A landscape with many valleys, sampled at points; each row gives a point and its height.
A ball rolls from a point to whichever of its 2 nearest points has the largest drop for the distance, and stops where none of them is lower. Distance is the straight distance between rows; heights are no part of it.
j_880 (h 699): [ 19  -9 -29   4  -9 -12  42   1  -9   1   0  -3  -3  -9  -2 -24 -13 -23
  -7  21 -14 -13   5  -9  -5  -7 -19 -41 -18]
j_828 (h 432): [  1 -10  10  19 -19   3  14  12   4  11  21  16  28  20  12   0 -27  12
 -39   4 -15  -2   9  -1 -18  -9  23   4  -7]
j_161 (h 431): [ -5  -3  21 -30 -18  26 -20  16  30  15  -4  19  15  -4 -14   4   8  19
   7   4   5  31   7   0   1  10  18 -30  11]
j_805 (h 789): [ -6   0   3 -14   9   1   7  -8   1 -23 -37   1  -9  -2  -2 -19  22   4
  45 -15   9  11  -9  -2  17   7  -2 -19   5]
j_255 (h 285): [  6   6  17  16 -24 -13  23  23  -2 -21  -3 -13   8  10   7 -19 -14  44
 -26  18  -8   9 -21   7  -2  28  -7 -13   9]
j_943 (h 511): [  1 -10 -29   1 -15  10  -7 -29 -12   9 -17  -8  -1  15  -7  13  -5 -29
  12   5 -29 -26   2  11 -27  -6   9 -12 -22]
j_926 (h 620): [-14  -8  15  -9 -19 -14 -17  10  -3 -13 -36  -6 -23   6  -2   3  20  45
  11  13   0  22 -10  10  13  32  -8 -17  10]
j_123 (h 644): [ 25  -2  15   1 -14   8  30   1   2   2 -15  16  16   3  -8 -19   1 -24
  10  -1  12  13  14 -11   1 -15   5 -30  13]
j_357 (h 104): [  0   8 -15  10  22  14   1  15 -13 -18  -6  11  28  -2   8 -24 -12 -15
  13  10  -6  12  -2 -14   8  -4  16   2   9]
j_340 (h 330): [ -4  12   2  15   4  -8  32  24  -7 -18  -1 -25  14  -1  12  -7 -26  31
 -22   9 -11  -5 -10   3 -11   7   5 -18  11]
j_356 (h 162): [  8   1   2 -11   7   0  -3 -19  21  20  21  31  14 -15 -31  38 -16   1
  28   4 -42  -3  -6  16 -22   2   9  21   1]
j_39 (h 240): [-15  19   3  10 -31 -25   0  24   6  -2 -12  -1   8   1   1 -43  -5  41
 -15  -7  -1   7 -16  -1   5  19   2 -18  18]
j_78 (h 325): [  8  15   5 -10  22  26 -14 -11  -9  35  -6 -18  -8 -19 -15  49   5 -20
 -12  17   2 -18  17  -8  -3   2 -19  20 -11]
j_98 (h 267): [ -2   9   7  -7  -1  23 -30 -16  20  16  -4   9   3  15  -6  12   8  16
  27  -9   6  21  -8   5 -10 -21   7   7   4]
j_224 (h 510): [ 13   0  20  12  12  -5  18 -28  -3  -7   5   6  10 -11   4 -11   3 -24
  -2 -15   2  -8   4  31  26   5   5  28   6]
j_827 (h 524): [  3 -11  -7  16  18 -21 -14  -1 -10 -10 -15  -1 -19   6   3 -16   9  10
  -5   1  -6  -9 -13  14  24  11   5  36 -13]
j_213 (h 452): [-37   0  -9  -2  -7 -25   8   3  10  -8  -5  23   3   6   3 -15   1  28
   6 -32   5  -7   5  17  -8  11  18 -11  -6]
j_36 (h 180): [ 16  19 -10  -5   7  -1   9  -7   3 -12  54  -5  -2  -9   4 -13   2 -39
 -15  10  17 -11  -6  -3  -1   4 -19   0   3]
j_368 (h 621): [ -1  27 -10  -2   7  -1  14  -2  10 -14  29 -10  11  -8  17 -40 -11  10
  28 -16  -2  -4 -29   5  13 -11  -4 -19  -4]
j_435 (h 614): [ -3  15 -39   8  20 -17 -15 -11   2  -1  32   0   1 -30  -8  -7 -11 -26
  23 -15  -7 -30 -14  -1  -6  19  -9  10 -26]
j_638 (h 141): [  4  15 -24  23 -22 -17 -14  14  11  14  -4  18   1  26   3 -48  -9  14
  -6 -11  -1   2 -14 -20  -5 -19  14  11  -3]
j_292 (h 65): [ -3  -1   6 -17  14   9  -8 -22  21  24  23  40   5  11 -26  24  -2  12
  15   8 -18   9   4  13 -20  -6   7  27  -2]
j_171 (h 133): [ -7   2  -8  -4   2  -1 -37  -4 -10   4   5   3 -24  29  -6   7  16   5
 -18  15  15  -2  -1   3 -10   2  -8  30   1]
j_804 (h 370): [ -9   7   5  -7  26  -6   9  19  -2 -29  21   4  12   0   1  -8  -7  10
 -13  11  25  11  10   6  -1  33  -4  10  12]
j_437 (h 204): [ -7  -7 -11   5  -2 -11   9 -16 -13   4 -21  -9  -5   3  -7   3 -11 -26
 -20   3   3 -21  31   2 -13 -10   6 -14   4]
j_351 (h 519): [-14 -16  27   2 -12  -5   0   7 -28   2 -28 -30 -19  -4  16   8   4   8
   8  -4   2  10   1   6  39  -8 -13 -13  11]
j_173 (h 272): [-35 -13  12   5 -33 -22 -22  -1  15   5 -12  26   0  19  -5   3  -1  24
  -2 -17   6   1  11   3 -23   4  30  -4  10]
j_853 (h 579): [-37  -4 -27 -33   8  -5  -2 -24   9   0  13   3  -8  11  10  11  11  11
  17 -31   7 -16  22  11 -16  -3  -6  -8 -20]
j_329 (h 726): [ -3   2  11 -26   9  18   6 -26   0  33  17  36 -13   4   4  23  31   4
   5  -1  10  -1  16  18  16 -17  -7  22 -23]
j_973 (h 323): [-14  13  19 -11  -9  -6  -4  -1  21  27  27   6  -6 -13   2  -8   7   8
 -22 -23  40   4  24  -5  18  -8  -8 -14  -1]
j_582 (h 441): [ 27 -17  21   7  33  13  19  15 -15 -35 -18 -31  -2 -10   0  11   0   5
 -12  24  -9   0  -1   0  26  29   1  15  -5]
j_330 (h 294): [ -6 -20  30 -12 -37  10   7   4   0  20 -19   4   4  -3   1   0   1   7
 -16  -9   1   9  21  -4  14  -5   8 -45   4]
j_101 (h 347): [-15  -3  -1 -17   7  36 -24 -16  -1  13 -15  -6   5   7  13  15   4  10
  36 -15   0  18  -1   3   5 -31   1  -9  -2]
j_23 (h 572): [-17   6  23   4   1   1  -8  25  12  12   2   2  21  -4  -6  -2 -17   6
 -33 -12  32  19  29 -28  -2  -8  -3  -1  27]
j_430 (h 544): [-49  -2  -6  -5 -29  -8   3 -18 -20 -50  -7 -11  -3  10  13 -22   8   7
  13 -16  -6 -19  -9  -2   1  30  -6 -12  16]
j_877 (h 373): [-12  17 -27  19   8  -5  26  30 -17  13  18 -15  13   0  16 -16 -23  29
 -34   5 -11 -11  -7 -12 -16  -9  19 -13   2]
j_380 (h 638): [ 11   8  14  13  14 -15  -5   8  22  30 -19   1  -7 -10 -26   1  -8  -4
 -25   3  24  -4  20 -18 -11 -16   2  20  17]
j_236 (h 179): [-20  -2  13  -9   2   7 -36 -15  13  25   4  25  -6  19 -12  25   7  29
   6  -6   2  17   4   4 -12 -12   4  34   8]
j_186 (h 697): [  6  -8  -9 -21  20   9   8 -34   4  25  10  17 -15   1  -1  19  19   6
  22  -4  -5  -6  10  31   9 -13  -1   8 -35]
j_110 (h 553): [ 12  11  -2   4  38  -7  10  -3   8 -23  -5 -27  13 -45 -16   7 -18 -22
  27   1  -6 -18  -4  10  -4  21   0  -4   9]
j_576 (h 539): [-43   9   5 -17  -4  -9 -12  22   3   0  11  -5  11  -9   0 -16 -10   7
 -26 -14  28   5  30 -12   0  10  -7 -30  21]
j_135 (h 378): [ -5 -10  16  -5  -8  10  -9  21  17  18 -17  18  18   6  -3   6  -6  40
   0  -2   3  27   9  -3   2  -1  21 -15  -4]
j_458 (h 435): [ -4 -16  29  -2 -15  14 -17  36 -20  -4 -13 -14   0   9  17  11   5  23
 -33   5   1  34   1 -15  30  13 -11   1   6]
j_456 (h 234): [ 24  12   8  -6 -14  14  16   6   6  -1  33  -2  -8   9   2 -11   8 -16
 -21   5  15   9  -2 -19  -5 -11 -21 -19  -6]
j_354 (h 383): [ 22  -4  23  12  33  24  15  -6  -3 -11 -19 -33  18 -25   9  11 -15  -9
  -2   0 -21   1  -3   9  25   4   1  20   0]
j_913 (h 498): [  0 -18   1   5  19  -4 -22   6 -33 -14 -20   8 -29  16   2  -7  28  -3
   3  19  11   3  -2  -5  33   8   1  30  -3]
j_600 (h 525): [-32  -3  -4 -23  11 -12  -1 -28  18  19   9  12 -12  -1  -7  16   3  11
   9 -22  11 -14  29   4 -21 -19   0   3  -9]
j_975 (h 523): [-39  -8   1 -12 -10 -17  -3  -8 -31 -38   0 -21 -19   2  11 -20   9   5
   2  -6   9 -18  11   1  19  27 -19 -13  10]
j_621 (h 459): [-35 -14  18  -4 -31 -39  -6   7 -15  14  -5  15 -31   8   1   5  25  -1
  -5 -16  28  -7  23  19  16   6   1  -9   6]
j_191 (h 480): [ 30 -17  15   7  27   4  22  24 -16 -39   5 -13  11 -29  -7  22  -1 -23
  -9  22 -10   1   4  -1   5  45   2  14  -3]
j_251 (h 518): [  9   0  16  -2  24  28   0   7   5 -13 -29 -32   9   2   8  27 -11  29
   6  17  -6  22  -6  -1  -1  -4  -2  -6  10]
j_824 (h 67): [ 13  -5  -7  13  -5  -5  -2  14  -1  16 -18  20   3  17   1 -29  -3   1
  -7  -6   5  17   6 -15  16 -18   8   3  -4]
j_154 (h 336): [-30  -9 -25  21  -9 -13 -17  -9  -9   0 -13   4  -1  14  20 -11  -4  -8
  -8 -29 -18 -11  -8  -1   1 -21  13  24  -6]
j_642 (h 705): [  0  -4   7 -15   6  21  -6  -3 -22  19  10  32 -13  11  16  22  38 -11
 -18  12  20   3  20   1  18 -13  -8  28 -18]
j_598 (h 334): [  7  -3  20  -3   9  11   9  20 -10 -23  11  -3   9  10   3  10   2  -1
 -33  13  16  19  13  -5  -6  23  -8  12   8]
j_592 (h 557): [ -8 -10  -3   8  -2 -19 -15 -19   1 -29 -29 -10 -40  17  -1  -3  26  15
  18  -6   0  -5 -28   1  12  14   5  25   2]
j_100 (h 719): [ 21  -2 -23   8  -8  -7  22  -5  -2   0  29 -17  11 -22   4   6 -21 -40
 -11   8 -16 -23   2   5  -8  -1 -10 -28 -13]
j_558 (h 23): [  2   4 -21  -2  40   7 -10   2  -5  -7  -6   0   3  -8  -2 -15  -3 -21
   8   4   8   2   4 -13   7   1  -3  11  -6]
j_205 (h 277): [ 20 -17   1 -33   9  15  44   1  -3  -6  21   0   6  -3   3  30   9 -17
  -1  11   5  -1  40  -1 -17   5  -8 -31 -15]
j_852 (h 743): [ 31   8  15 -11  30  13   9  11  12 -29  10   7   5 -14  -3  -7  13  -4
  36  11  17  22 -18  -2  16  10  -1   6  12]
j_499 (h 207): [-21 -26  14  13 -24 -28  -8  -6  -3  12 -21  18  -3  20  -2   8  -9  12
 -19  -9   7 -12  25   5 -16 -13  26   5   6]
j_158 (h 154): [ -2  12 -13  14   0  -9 -24 -15 -13 -23  17 -13   2  -1 -21  10  -8 -38
   1  14  -1 -28  -6  12 -24  37   4  19  16]
j_299 (h 611): [ 29 -11  -9  -1 -15   5  18  13   1 -18  -4  17  17  -1 -14   3  -7 -25
  14  28  -8   9  -1 -10 -23  -9   4 -31  25]
j_625 (h 478): [  4 -13   5  -1  16  16 -15  17 -31 -16  -6  -1 -16  19  10 -15  13  10
 -10  24  12  15  -1 -21  36  11 -13  13  -8]
j_411 (h 186): [-20  -9 -11  11  -3  -5 -41  -5  -3  20   2  19  -8  28  -6  10   2   5
 -18  -2  -1   3   5  -2 -14 -18   5  39   0]
j_315 (h 659): [ 21  11 -16  -6  21 -15  12 -28  10  17  27  -8 -23 -25  -3   5  14  -9
  12   0   3 -22 -11  26  12   9 -15   7 -39]
j_541 (h 12): [ -3  26  -6   7   5 -20 -19  -9  17  -6  19 -16 -23  12  -9 -29   4  -1
 -10   2  22 -10 -22   0 -11  -1 -17  11   8]
j_955 (h 476): [ -3 -13  34  -7  -3  16  -3   9 -17 -14 -11 -18   6  -3  19  12   5  19
  -3  -9   2  25   0  10  40  13  -4  -3   8]
j_412 (h 617): [ 41   7  26   4 -20  15  12  18   6 -32  27 -17   8   4  10  -8   0   1
   0   8 -11  22 -34 -15  -3   2 -16  -3  16]
j_647 (h 409): [-22 -14  -5  16 -12  -5   0  -3   1  25  17  24  19  12  16  -5 -27  16
 -38  -5  -9 -14  26  -9  -7 -21  25  10 -15]
j_800 (h 516): [ 21  -4   1   2  40  -9  16  21   3 -27  -8  -7  16 -37 -14  14 -13  -5
  15  16  -6  -4   0  11   3  36   4   7   5]
j_400 (h 108): [  1   3 -23   6  25   4 -24  -9   6  -9 -23  -1  -7  -4  -9  -8   6 -18
  23  -6  -9  -5 -18 -15  -1   3   7  23  -7]
j_26 (h 350): [  0 -19 -12 -27  10   9  36   1  -7   4  11   9   8   6  12  13  -4   6
   1   4   0  -1  34   8  -7  -1  -1 -32 -27]
j_49 (h 424): [ 12  13  31   6 -10  -7   4 -39  25  25   9   1  -8   1 -13  18   7  -2
  -3  -7   1 -21  -2  33  -9 -17   6  26   8]
j_986 (h 772): [ 28   3  -9  27 -12  -2   2 -13 -23  -2 -18 -18   1  -4  -8 -24  -8 -46
  -7  16 -13 -19 -10  -4   9   4  -5  -3   3]
j_184 (h 203): [-20   4 -38   1  12  17 -10  -2  14 -19 -36  -2  -9   8  11  -9   9  -2
  27 -16  -8  -7 -37 -42   7 -12  11  14  -2]
j_176 (h 158): [ 16  14   7  -3  10   5   4  -9  10  -2  61   9  11 -16  -2   9  -1 -30
 -13  -1  -2  -3  -4   6  -7   7 -14  27   4]
j_248 (h 92): [-10  13 -41  -7   8  -8 -15  -8   0  -8  19 -10 -18   9  -6 -20  -2 -22
  -4   7   4 -21 -10 -13 -24   4 -12  -3 -10]
j_93 (h 587): [  6  -6 -21   9 -33  -7  20  14  -9 -19   3  35  25   7   1 -11 -12   0
  17  22 -19   6  -6  -3 -29  -7  19 -34  21]
j_82 (h 645): [  4  27 -17   5  10  -9   2  -1  20 -32  28  -8  12 -15   9 -18 -11   6
  36  -9 -12 -11 -41  12 -12  -2  10  -2  20]
j_776 (h 568): [-46  -6 -25 -19 -27  -8  -3 -22 -11 -20   1  -3  -7  27  16   1   8   3
   8 -26  -5 -21   2   3 -14   9  -6 -13  -1]
j_229 (h 324): [ 12   1  17  11  28  18   1 -16  -4  12 -11 -21  18 -27 -10  30 -21   0
  12  -1 -36  -7  -5  18  16  17  -2  29 -10]
j_294 (h 565): [ 16  -1 -37  17 -17 -13   9  14  -5 -13  -5  27  19  -2  -1  -1  -9  -4
  19  15 -34  -7 -22   2 -34  -9  33 -13  12]
j_792 (h 357): [-22 -30  16  -9 -50 -14 -16  16  -1  25 -21   8 -12  -1  -2 -13  10  15
  -8  -2 -17  11   4   9  22  -2   8 -28   5]
j_454 (h 637): [ 21  22  18  10 -31   1  -1   0  16 -24  23 -13  15  14   5 -18 -12  13
   7   9  -3  15 -33  13  -7   7  -4  -7  30]
j_968 (h 190): [-12  15 -14  20 -45 -21   2   8   9   7  -7  12   3  21   5 -47  -7  30
   1 -13 -15   0 -25  -8 -15  -6  11  -9   3]
j_856 (h 588): [  9  16 -10  15  26 -13  -8  -6  -6 -13   7 -21   1 -41 -22   8 -14 -25
  40  -8   3 -33 -10  -4   3  30 -10   6 -12]
j_728 (h 408): [-29 -24   4   3 -41 -39  -8  11  -9  22 -22  16 -35  14   0 -16  18   5
   0 -19   9   6   4  -8  14  -7  -2 -14  -6]
j_749 (h 101): [-21 -17  -9  11 -17 -23   3 -25   6   5 -21   3  -3  13  -8   6 -13 -12
 -12 -11  -9 -32  24   5 -36 -12  24  -4  -5]
j_509 (h 472): [ 17  15  13  15   3 -10  -6 -32  16  27   0   7   0 -12 -18  -4   0 -18
   4 -16 -12 -12  -6  24   9  -9   5  41   2]
j_619 (h 412): [-12   3 -10  -1 -13 -12  -7 -13  32  -8 -31  -1 -22  25 -10  12   8  21
  15  -9   5   2 -14  -6 -35   0   4  -9   6]
j_210 (h 256): [ -6   9 -14   3  23   1 -30 -16 -11  31 -20 -29 -23 -22 -14  32   4 -14
   1   0   2 -21   5  -8  -1  -2 -16  22 -15]
j_612 (h 761): [ 23   5 -10  42 -10   0  -5   2 -26   8 -24 -19  23 -14 -12   5 -29 -44
  -3   7 -13 -21   2  -6  -1  17   0  -1  -8]
j_193 (h 507): [-15  25  13 -18  -7  12 -11   8  10  -6  28  -5  10   4 -12  -9   0  -8
 -11  -1  40   8  14 -11 -14   9 -15 -23  31]
j_364 (h 695): [-26  25 -29   7   1 -10   4  23  16   3  -8  12  10   5  -2 -15 -10  24
   3 -10   1   1  -8 -29 -41  -8  23 -16  11]
j_127 (h 633): [ 15  12 -35   1  11 -21  -5 -17  22  10  25   6 -12 -19  -9 -18   2 -20
  26 -13  -7 -19 -22  11  -4  -3  -7   3 -29]
j_722 (h 185): [-11  11 -31  10  15   5 -21   7 -12 -13  35  11  23  -2   5  -8 -18 -18
  -4  13 -17 -11 -14   0 -14  13  10  27   3]
j_535 (h 293): [ 12  16  21 -12  -2  16   9  -6  18  15  34   5  -5   0   2   7  13   2
 -16  -9  23   9   4  -5  -2  -9 -14   0  -8]
j_72 (h 411): [ -3 -16 -22 -13   3   6  18  -2   3  14   4  29  11  10   5  -2  -7   9
  18   0  -9   0  15   4 -14 -19  17 -27 -31]
j_493 (h 474): [ -3  -3 -31   4 -18   5  -4 -18  17  -1 -39  -7  -8  22 -11  12  -2  -5
  16   2 -28 -12 -14 -12 -43 -13  11 -12  -6]
j_266 (h 348): [ 16  10  31  -2 -14   5   5 -23   7  18 -20   0 -21   9  -4  26  23   3
   2   6  12 -17  -2  30  -2 -23   2   8   6]
j_878 (h 738): [ 10  -3 -10 -15  18   7  10 -29   6  13 -27 -15 -19  -3  -6  13  12  -5
  26  -3  -3 -10   5  17  -5 -20  -2 -18 -20]
j_200 (h 669): [ -5  23 -22   5   2 -14   0   5  27 -10  16   0   9  -3  -3  -7 -15  14
  16  -6  -5  -6 -20   5 -39 -10  15  -4  15]
j_460 (h 248): [ 26 -12  18   2  -3  17   7 -18  -6  22 -25  16  -6   8   3  15  18  -6
   5   2   0   4   6  18  19 -23   8  14  -9]
j_610 (h 191): [ 22  -2 -13 -25  14  17  14   2   0   4  31 -11  -4  -6  -3  29   5 -23
 -11  22   4  -8  18  -7 -24   1 -18 -12 -16]
j_16 (h 331): [ 21  -9  25  10   3  -8   5   7  -1  18 -22  11 -11   7  -4  11  14  14
 -16   1  10  12   7  10  18  -7   4  31   0]
j_580 (h 371): [ 29   1  12   1  16  15  -1  28   1  -6   5   2   0   7 -10  13   8  -8
 -28  27  13  22   0 -25 -18  14  -8  16   7]
j_984 (h 387): [ 30 -12  32   8 -13   7   0  24  -5   9 -32   6 -11  20   3  10  20  22
 -24   9   7  31   0 -12  21   0  -4  16  -1]
j_115 (h 263): [-45 -13  -6   1  15 -19 -10   8  -7 -12 -18 -21 -27  -2  16  10   8 -14
  18 -24  15   1  -3 -22  12  -9  -8  18  14]
j_655 (h 540): [  8 -14 -36   5 -22   1  -1  -8  -1   0  11  16  16   6  -5  12 -17 -18
  15  11 -33 -22  -7  14 -38 -13  21 -16  -7]
j_740 (h 402): [-22  11  -1   6   8 -13  -9   8  -1 -20   6   3   9  11   7 -14  -7  19
 -10  -4  11   7  -1   9  -5  14   5   5  13]
j_446 (h 655): [  9   9  11  -2 -31   8   2 -22  -4 -21  12  -4   3  21  -3  -8   2  -6
  16  10  -2   2 -17  19 -13   5  -4 -20  21]
j_45 (h 725): [-13   6  13 -13  31 -28  15 -16  10  20   8  22 -19 -15 -17  11  13   8
 -10 -10  17  -9  26  18   7   7  -8  30  -2]
j_34 (h 689): [  5  12   7  -3  15 -16  22 -29   2  17  23  -2 -11 -24  -6  17   9 -16
 -27   1   5 -23  19  24   8  12 -10  21 -21]
j_313 (h 595): [ 31  -3   5  -9   3  32  12  18  -2 -24  21 -18   6   5  14   0  -2   6
   9  20 -15  19 -28 -19   5  -4 -18 -13  -7]
j_746 (h 462): [ 13  10  21   9  16  17   8  32  11 -11 -21 -26  15  -3   7   6 -18  20
 -23   7   6  30   4 -26   0   0  -6  -2  18]
j_9 (h 771): [  3  -5   0 -24  11  12  17 -21  -4 -13 -29  -4  -8   3  -2   5  16   5
  46  -2   2   5   2  17   1   0   0 -31  -8]
j_929 (h 102): [ 14  18  -1  19 -10   4 -16 -14  -1   3  32   2  16 -12 -21   6 -10 -51
  -4   6  -1 -18  -5  12 -17   9  -1  19  20]
j_783 (h 700): [ 39  -5   2   0  12   8   7  -9   3 -27  24 -18   3 -19   0   7  -4 -17
  24  14 -18 -16 -28  19  12   9  -2   0  -1]
j_631 (h 157): [ 14  10 -22  10  13  18 -15  17  -7 -18  34  11  26  -1  11 -19 -11 -14
  10  17 -17   4 -29 -11   7  -2  12  22   5]
j_168 (h 410): [ 25   7   8   6  32   4  -9  33  18  -4 -11  -7   0   4  -8   1  -1  24
 -16  22  14  30  -9 -21   1  10  -9  27   9]
j_62 (h 444): [  8  -8 -37 -10  19  11  10  14  -3   8  13  18  12   0  10   6  -9  14
  13  14 -23  -1 -10   8 -13 -11  10  -7 -30]
j_442 (h 604): [-15   4  14  14  10 -15 -12  16  23  17 -18  -2   9  -2 -15  -3 -26  14
 -27  -4  22   7  21 -28 -23 -21  10   5  26]
j_495 (h 667): [ 26  10   5   8  10  -4  -1   8   4  34 -15  18  -5 -14 -32   8   9 -24
 -13  17  13  -6  10  -8  -8   3   1  22  -4]
j_247 (h 567): [ 38  -9   1 -11  22  40   8   8   2 -15  -3 -18   6  -1   7  25  -1   7
  26  29 -18  18 -21  -6   5  -5  -4  -6 -11]
j_983 (h 375): [-27 -12 -26  20 -12 -19  -9 -15 -11  17   8   8   1  14  21  -8 -14   1
 -32 -13 -14 -17  16   7   0 -22   9  11 -22]
j_288 (h 138): [-26  -4  -7  -7  30  -5 -24 -12  -5   0 -27 -35 -35 -13   1  26  11 -17
  14 -13   6 -15  -3 -15   1 -16 -11  28   6]
j_650 (h 661): [-34 -21   1 -23 -24  -4   5  17 -18   1 -28  -7  -2 -25  -4 -25   9  12
  -7   3  -5   9  17   1  17  19 -17 -46  13]
j_902 (h 280): [ -4 -10  13  10  -2  -5   2   4 -19  -3 -11 -14   1  10   4   7  -8  -7
 -34   3  15   1  21  -2   7  -6  -7   5  15]
j_793 (h 106): [ -1   8 -24 -24  45  21  -8   1  -6   9  23  -1   6 -12  -3   9   2 -26
   5  16  11  -2  19 -16  -5   5 -16   9  -9]
j_875 (h 253): [ 23   1   6   4  14   6   7 -17   4  18   2   6  17 -33 -25  30 -16 -18
  32  -1 -29  -8  -6  19  -2   8   0  12  -6]
j_896 (h 680): [ 23   2   1   3   1  -1   6 -21  10 -11   8 -16  -4  -3  -9  11  -3 -13
  17  10  -9 -14 -18  34 -13   4   0   0   5]
j_765 (h 718): [-27   6 -17   5  -4   9  -3  31 -12  11 -24   5  15   9   7 -11 -15  29
 -12   4  -2  13   7 -30 -12 -16  12 -25   4]
j_492 (h 249): [-14  -6  22   3 -23 -21  -9  12  14  46  16  -2 -15 -10  14  -3   3  13
 -26 -17  26  10  20 -21  32 -27  -5  -8 -10]
j_821 (h 688): [ 12  -2   6   4  -1   7   0  -1 -15  25   1  41  -2   7  -5   5  25 -33
 -29  17  20  -4  25 -11   3 -11   1  26  -5]
j_840 (h 76): [ 18  22   2   4   6   1 -20  -7   0   1  10  -7 -27  13 -12  -9  18 -11
 -12  20  22 -13 -20   0  -2   3 -11  21   9]
j_868 (h 337): [ -2   6  16   3 -32 -14 -15  -7  31   3  -6  12   0  20 -12  -3   0  30
  14  -3   7  11  -8  14 -25   4  20 -13  13]
j_466 (h 417): [ -6  -6  10   0   0  25 -21 -19 -14   5 -10 -28  -9  17  16  22  -3   5
   6   0  -8   4  -3   9  13 -27  -5   8   4]
j_803 (h 578): [ 16   5  31   2 -19   7  16  -3   7  -2  24  -1  12  -2  20 -24   7   3
 -11 -31   6  15  -9  19  39   7  -5  -7  -7]
j_242 (h 641): [-18 -18  -3 -22 -26   2   2  15 -14  -1 -28   4 -10   6  -5 -12  13  44
   5  20  -9  16  -1   1   2  28 -13 -38  -8]
j_515 (h 278): [-27  -8 -30  18 -13  -1  -9   2 -12  -7 -43  -1  -7  14  24 -15   3  -6
  14 -25 -23   0 -28 -36  13 -27   7  17   2]
j_772 (h 205): [-22   7 -27  -3  12  -8 -11 -15 -12  -8  31  -5  18  -3  -1   5 -13 -31
  -7   0 -10 -27  17  14 -22  24   0  22  -2]
j_952 (h 675): [ 18  -2  -2  -2  -4   6  42  -2  -9   6 -14  -1   3  -8   6 -31  -1 -17
  -4   1   8   9  17 -19  21 -15 -21 -40 -13]
j_243 (h 460): [  4  -7  15   4 -10  19  -8  30 -27 -18  -3  -2   3  13  16 -26   6  17
 -22  13   2  29 -12 -28  38  17 -17   2  -3]
j_838 (h 144): [ 14  17 -26  -4  12  -7  -1  -1   1 -16  43 -27 -13 -12   2 -26 -13 -21
 -11  23   2 -22 -19 -18  -2   5 -26 -12  -3]
j_595 (h 406): [  0   6 -36   7   1  -2  27  23 -20   3  25   6  15   0  16  -4 -12  25
  -6  10 -25  -9 -15   2 -23  -7  27 -20  -6]
j_220 (h 475): [  1   6  23 -21 -25  10  -9  12  14   5   4   8  -3   8 -17  -4  13  13
  -8   9  28  17   4  -3  -4  19  -6 -29  16]
j_488 (h 212): [  3 -23  43 -14 -30  14   3  14  13  22 -17   3   8 -15   5  11  12  13
 -12 -22  -3  20  15  13  33  -2  19 -24  -1]
j_235 (h 364): [-47 -11 -11  -8  12  -9 -14   7  -1  10 -18   8  -9  -5   7  17   6  -3
  21 -34   9  14  14 -16   0 -22  -1  13   2]
j_882 (h 590): [-16   2  13  -3  -2 -22 -19  -1   6 -21 -26 -15 -35   9   0   1  26  31
  15 -10  18   9 -16   7  14  18  -7   8  12]
j_491 (h 764): [ 12   6  13  -4  24  21   1   3  -3 -26 -15  -7   3  -4   3 -17   6  13
  37   7   8  19 -10  -5  31   6   2  -6   6]
j_505 (h 497): [-41 -10   3  -9 -17 -38  -8   0 -25 -17  -3   6 -26  11   5 -13  20  -3
  -8 -17  24  -7  14  11  12  25  -9  -1  10]
j_136 (h 732): [ 27 -11 -12  18 -11  -1  25   8  -9  -4  16   1  28 -24   3   1 -20 -52
 -22   2 -20 -10  14  -7  -4   1   4 -13  -9]
j_144 (h 455): [-33  -3 -13 -16  29   2  -6 -19  20  17 -15  13   0  -6 -10  19  -2   3
  18 -26  -7  -1  16  -9 -20 -23   2  18  -4]
j_554 (h 747): [ 30  -9   1  30 -13  13   7   5 -26  15   2   0  26 -18 -10  29 -16 -49
 -21   8 -16  -7  18 -14  -8  15  -3   4 -21]
j_971 (h 156): [-10  -8  -4   2 -11  -4 -15  23  -6  31 -11   5  -7   4  12 -20   0  12
  -8 -12  13  22   9 -27  32 -27 -11 -12  -9]
j_55 (h 388): [ 15   5  15  14 -14   3  26  22  22  -2  25 -10  24  -1  14  -2 -25  26
 -22  -9 -12   5  -7   2 -14 -10   7  -8   0]
j_182 (h 473): [ -8 -12  14   3 -12   7  -4 -10 -27  13 -21 -46 -33   7  24  22   2   4
   1   3  -6  -1  -1   2  26 -32 -23 -11   0]
j_826 (h 720): [ 35  -5   3 -22   3  16  17  -3   2 -34  27  13   5  -6   4   6  11 -11
  40  10   0  12 -20  16   5   1  -5 -18   7]
j_925 (h 600): [  3   9   6  -6  -8  14  18   4   1  -9  21  -4  18  -8  20 -37  -4  10
  10 -17  -2   8 -15   6  33   3  -7 -23  -7]
j_809 (h 545): [ 24  12  40   7  -4   2  30 -23  12  -9  33  -9   4  -9  16  -4  12  -9
 -15 -25   3   1  -6  30  17   4  -7  22  -3]
j_569 (h 311): [-10 -24  36 -10 -15   6  -2   6  18  26 -14  25  16  -7   1  14  -3  39
   6 -22  -6  20  16  19  18  -3  25  -6  -4]

Two balls start at each pair of points below. Name the first point that both come to, or write none.
j_55, j_595 | j_340
j_882, j_805 | none
j_856, j_783 | none

For each start below, name the point where the ball stops.
j_612 | j_749
j_828 | j_824
j_986 | j_749
j_93 | j_749
j_242 | j_458
j_975 | j_488
j_412 | j_598
j_82 | j_460

Write out the way that a ball takes from each point below.
j_877 | j_340, j_255, j_39, j_968, j_638, j_824
j_34 | j_315, j_127, j_435, j_856, j_110, j_800, j_191, j_582, j_354, j_229, j_875, j_356, j_292
j_776 | j_430, j_975, j_505, j_621, j_728, j_792, j_330, j_488
